Each scene shows the same named points in several views. A view is turned or mirrored, and shifted as a whole, has a little noise and may leave points out.
In the rows, 100 means zero.

Scene 1
View 1
sobul: [105, 110,  95, 120, 136,  82,  73, 113, 108,  82, 127,  99,  82,  84, 121,
 108, 125,  98, 110,  93, 126]
tiru: [ 90, 121, 147, 121, 109, 110,  70,  89,  96,  79, 114,  96, 128, 114,  97,
  66,  93, 103,  95, 102,  84]
bes: [110, 106,  48,  80, 159,  86,  77, 132, 102, 117, 107, 101,  86,  77, 113,
  92, 136,  72,  94,  95, 125]
Ferek: [103, 106, 127, 143, 125,  85,  92,  96, 113,  80, 150, 106,  86,  90, 126,
 103, 117,  99, 120,  80, 140]
vube: [ 93, 128, 115, 111, 136, 109,  88,  80,  94, 110, 129, 114, 105,  94, 117,
  75, 111,  95, 115,  83, 118]
dil: [ 94, 119,  69, 102, 137,  83,  57,  94, 104, 111,  76, 101,  76,  83, 105,
 104, 123,  89, 112, 105, 125]
zenop: [ 85, 130, 124, 121, 118, 101,  62,  93,  90,  86, 113, 100, 113, 101, 105,
  83, 106, 109, 103, 100,  95]
sokir: [ 87, 128, 123, 119, 122, 102,  69,  94,  89,  95, 118, 103, 114, 100, 109,
  80, 110, 101, 103,  95, 103]
Kana: [ 82, 136, 109, 125, 120,  90,  50,  97,  86,  89, 109, 100,  97,  91, 111,
 102, 119, 113, 108, 102, 103]
moreg: [ 78, 134, 141, 148, 109,  92,  69,  95,  78,  94, 135, 103, 123, 100, 118,
  88, 115, 106, 106,  89, 108]
dof: [111,  99,  52,  75, 153,  87,  58, 127, 118,  90,  82,  92,  74,  83,  99,
  98, 123,  86,  95, 114, 111]
Fudel: [ 75, 138, 120, 129, 111,  94,  56,  83,  82, 108, 100, 101, 116, 100, 105,
  87, 113, 102, 107, 100, 105]
tadu: [100, 111, 101, 116, 131,  88,  62, 102, 114,  73, 108,  96,  76,  89, 110,
 107, 114, 109, 112, 103, 118]
zab: [ 96, 112,  98, 116, 127,  88,  73,  90, 108, 102,  99, 101,  90,  92, 108,
  94, 113,  89, 111,  96, 126]
rede: [ 71, 135, 131, 139,  97,  88,  39,  92,  82,  87,  93,  90, 119, 104,  96,
  95, 108, 111,  98, 109,  93]
giriv: [ 52, 179, 120, 136, 114,  92,  19,  98,  44,  90, 123, 106, 112,  87, 122,
 113, 131, 145, 115, 103,  76]
View 2
Ferek: [ 86, 148, 101,  59, 111,  74, 121,  81, 138, 125, 100,  89, 125,  35,  82,
 102, 119, 116, 124,  95,  75]
dil: [ 81, 112,  81,  64,  94,  83, 108, 112, 111,  91, 112,  83,  84,  71,  88,
  65, 123,  84,  71,  89, 109]
tiru: [104, 125, 120,  91,  94,  92, 132,  51,  96, 108, 106, 131, 106,  98,  96,
  94,  92, 103, 135,  74,  69]
giriv: [ 81, 147,  77, 127, 117,  84, 173, 102, 115,  85,  85, 154,  97,  78, 100,
  74,  48, 124, 107,  98, 132]
rede: [ 90, 120,  93, 103, 105,  86, 145,  70, 112,  89,  91, 129,  82,  96, 101,
 105,  86,  90, 120,  93,  99]
vube: [ 90, 130, 109,  78,  95,  92, 115,  70, 114, 114, 122, 101, 137,  59,  90,
  62, 102, 103, 111,  81,  88]
bes: [ 88,  95,  96,  65,  86,  82,  68, 137, 110, 104, 112,  90, 112,  66,  82,
  52, 140, 120,  65,  91,  93]
moreg: [ 89, 131, 101, 101, 111,  87, 137,  66, 129, 109,  96, 124, 125,  66,  96,
 100,  85, 111, 133,  98,  94]
sokir: [ 92, 128, 105,  87,  99,  88, 127,  74, 110, 107, 107, 118, 115,  77,  92,
  81,  96, 107, 115,  84,  87]
zenop: [ 94, 128, 104,  89,  98,  87, 134,  73, 106, 102, 104, 122, 104,  85,  93,
  85,  93, 106, 117,  82,  87]
zab: [ 86, 121,  96,  66,  96,  85, 114,  87, 115, 103, 111,  90, 100,  68,  87,
  81, 121,  90,  96,  88,  90]
Kana: [ 86, 131,  90,  88, 105,  83, 137,  96, 115,  97,  97, 116,  94,  74,  92,
  83,  93, 107, 104,  90, 101]
dof: [ 91, 103,  94,  56,  85,  77,  85, 140,  94,  94, 106,  92,  71,  85,  80,
  61, 138, 110,  64,  76,  86]
sobul: [ 87, 132,  95,  62, 105,  74, 112, 111, 124, 111,  98,  95, 105,  51,  79,
  87, 123, 121,  98,  91,  83]
View 3
dil: [100,  80, 130, 115,  72, 126,  96, 107,  99,  75,  86,  87,  94,  90, 106,
  93, 120,  96,  85,  75, 118]
zenop: [102,  95,  95,  97, 115,  93, 104,  79,  99, 101,  76,  91,  79, 107,  86,
  82, 110, 114, 105, 100,  80]
tiru: [102, 108,  74,  92, 114,  85, 101,  65,  92, 112,  73,  94,  72, 128,  82,
  86, 100, 108, 104, 105,  61]
sokir: [ 96,  92,  91,  94, 114,  95,  96,  87, 104,  94,  78,  91,  80, 106,  86,
  91, 113, 119, 101,  98,  79]
moreg: [102, 102,  89,  90, 142,  86,  97,  88, 117, 100,  88,  89,  65,  98,  74,
  96, 114, 136, 119, 100,  77]
Ferek: [ 70, 102, 111,  93, 130,  91,  79,  95, 144,  93, 103,  99,  97,  92,  68,
 120, 106, 124,  77,  78,  81]
giriv: [128,  72, 121, 101, 160,  84, 141,  78,  93,  89,  73,  75,  63,  69,  82,
  50, 125, 146, 141, 114, 106]
zab: [ 91,  94, 110, 105,  90, 111,  89,  98, 111,  85,  90,  89,  90, 103,  91,
 105, 113, 101,  86,  79,  99]
dof: [ 87,  87, 144, 121,  47, 137, 100, 108,  94,  93,  84, 116, 121,  81, 126,
  68, 118,  88,  66,  78, 113]
tadu: [ 88,  98, 131, 110, 102, 103, 101,  82, 112,  96,  91, 100, 103,  90,  86,
  92, 103, 102,  76,  79,  99]
vube: [ 81,  74,  87,  87, 110,  94,  82,  99, 111,  75,  76,  82,  84, 111,  86,
 102, 122, 116,  85,  95,  76]
Fudel: [113,  93,  94, 100, 112, 101, 104,  91,  95,  91,  80,  77,  64, 107,  86,
  92, 117, 115, 120,  95,  94]
Kana: [107,  90, 117, 104, 119,  99, 110,  85, 102,  94,  83,  89,  82,  89,  87,
  81, 113, 118, 107,  92,  97]
View 4
zab: [ 96, 118, 100,  81,  97, 120,  97, 105,  99, 107, 106, 101, 114, 103,  90,
 102,  99, 112, 112,  88, 103]
giriv: [ 96, 128,  99, 142,  65,  54,  62, 152,  81,  81, 158, 114, 111, 103, 129,
 124,  64, 140, 101, 126,  75]
moreg: [104, 111, 122, 123, 100,  62, 106, 121,  71, 101, 119, 119,  99,  98,  95,
  99,  89, 116,  95, 111,  99]
Ferek: [122, 100, 111,  63, 116,  88, 126, 113,  78, 106, 106, 137, 114,  96,  73,
  91,  78, 117, 100,  94,  93]
sobul: [111, 103, 100,  64,  96, 118,  98, 107,  89,  95, 110, 123, 108, 114,  80,
  97,  82, 118, 117, 101,  84]
vube: [101, 105, 105,  98, 121, 101,  96, 102,  88,  99,  92, 103, 116,  79, 103,
  99,  89, 107,  89, 107,  99]
tadu: [103, 117,  99,  70,  80, 118, 100, 115, 104, 104, 111, 122, 120, 114,  88,
 107,  91, 114, 120, 100,  82]
Kana: [ 97, 122, 103, 104,  80,  95,  86, 125,  93,  98, 124, 111, 112, 107, 102,
 110,  88, 121, 111, 105,  90]
dil: [ 91, 123,  83,  73,  90, 144,  72, 105, 106,  96, 121,  86, 119, 110,  96,
 108,  95, 121, 123,  80, 102]
tiru: [ 89, 118, 130, 136,  85,  79, 115, 113,  97, 112,  86, 112, 109, 103, 101,
 106, 117,  91, 100, 127,  94]
Fudel: [ 88, 127, 108, 131,  91,  86,  84, 118,  89, 105, 121,  88, 111,  97, 110,
 108, 101, 115, 101,  96, 112]
bes: [ 98,  96,  88,  63, 113, 168,  55,  80,  92,  76,  98,  86,  94, 120,  83,
  95,  89, 116, 128, 103,  92]
rede: [ 87, 134, 118, 135,  63,  74,  97, 129,  94, 110, 131, 106, 106, 117, 101,
 111, 108, 117, 115, 102, 103]
View 5
Ferek: [110,  73, 159,  88, 124, 110,  68,  83,  94,  77,  72,  96, 104,  93,  90,
  96,  91, 111,  94,  91, 102]
vube: [102,  99, 135, 102, 100, 130,  98,  97,  74,  77,  76,  86,  99, 114, 106,
 111,  82,  92,  89,  78,  80]
tadu: [114,  91, 135,  70, 137,  95,  99,  81,  92, 106,  96, 111, 100,  87, 122,
  94, 111, 108,  96,  94,  75]
giriv: [ 69,  87, 145, 113, 100,  80, 148, 148, 140, 119,  83,  64,  90,  94, 116,
 117,  86, 104,  61, 123,  41]
Kana: [ 96,  92, 131,  92, 115,  99, 120, 109, 104, 100,  92,  94,  95,  94, 117,
 101,  97, 100,  83, 105,  63]
bes: [124, 135, 128,  89, 114, 157, 130,  39,  77, 103, 109, 134,  81,  93, 101,
 123,  91, 103,  98, 107,  86]
moreg: [ 86,  71, 138, 102,  96,  91, 100, 124,  99,  70,  80,  90,  99, 108,  96,
  96,  80, 100,  70, 104,  76]
zab: [115, 105, 125,  87, 125, 125, 105,  88,  84,  84,  92, 107,  97,  96, 116,
  92, 102,  89,  96,  94,  74]
dil: [121, 127, 122,  90, 136, 140, 128,  77,  93, 101, 102, 111,  93,  86, 123,
  98, 111,  84, 103, 105,  63]
zenop: [ 91,  88, 124,  89, 103,  91, 112, 112,  84,  88,  90,  96,  99, 110, 117,
 100,  89,  99,  77,  91,  64]
rede: [ 87,  83, 115,  89, 110,  75, 122, 134, 101,  84,  97, 102,  97, 102, 123,
  82,  99,  91,  72, 113,  49]
sokir: [ 94,  88, 129,  93, 100, 100, 109, 106,  82,  82,  88,  97,  97, 111, 111,
 104,  85,  98,  78,  92,  71]
sobul: [114,  96, 145,  84, 127, 115,  97,  69,  96, 101,  91, 112,  94,  88, 102,
 107,  96, 113,  94, 100,  90]
dof: [125, 132, 116,  69, 132, 130, 134,  46,  75, 122, 120, 135,  87,  88, 126,
 114, 109, 104, 102, 100,  70]
Fudel: [ 93,  95, 120, 100, 105, 104, 121, 124,  93,  78,  90,  93,  97, 106, 116,
  91,  91,  84,  80, 104,  57]
tiru: [ 86,  76, 114,  79,  91,  75, 104, 118,  63,  74,  93, 101, 104, 125, 122,
  96,  85,  98,  72,  77,  62]

Which points are out of place in each view (at most two, in the order of its rows)? Write none if all are in place.
view 1 => none
view 2 => none
view 3 => dof
view 4 => Fudel
view 5 => tadu
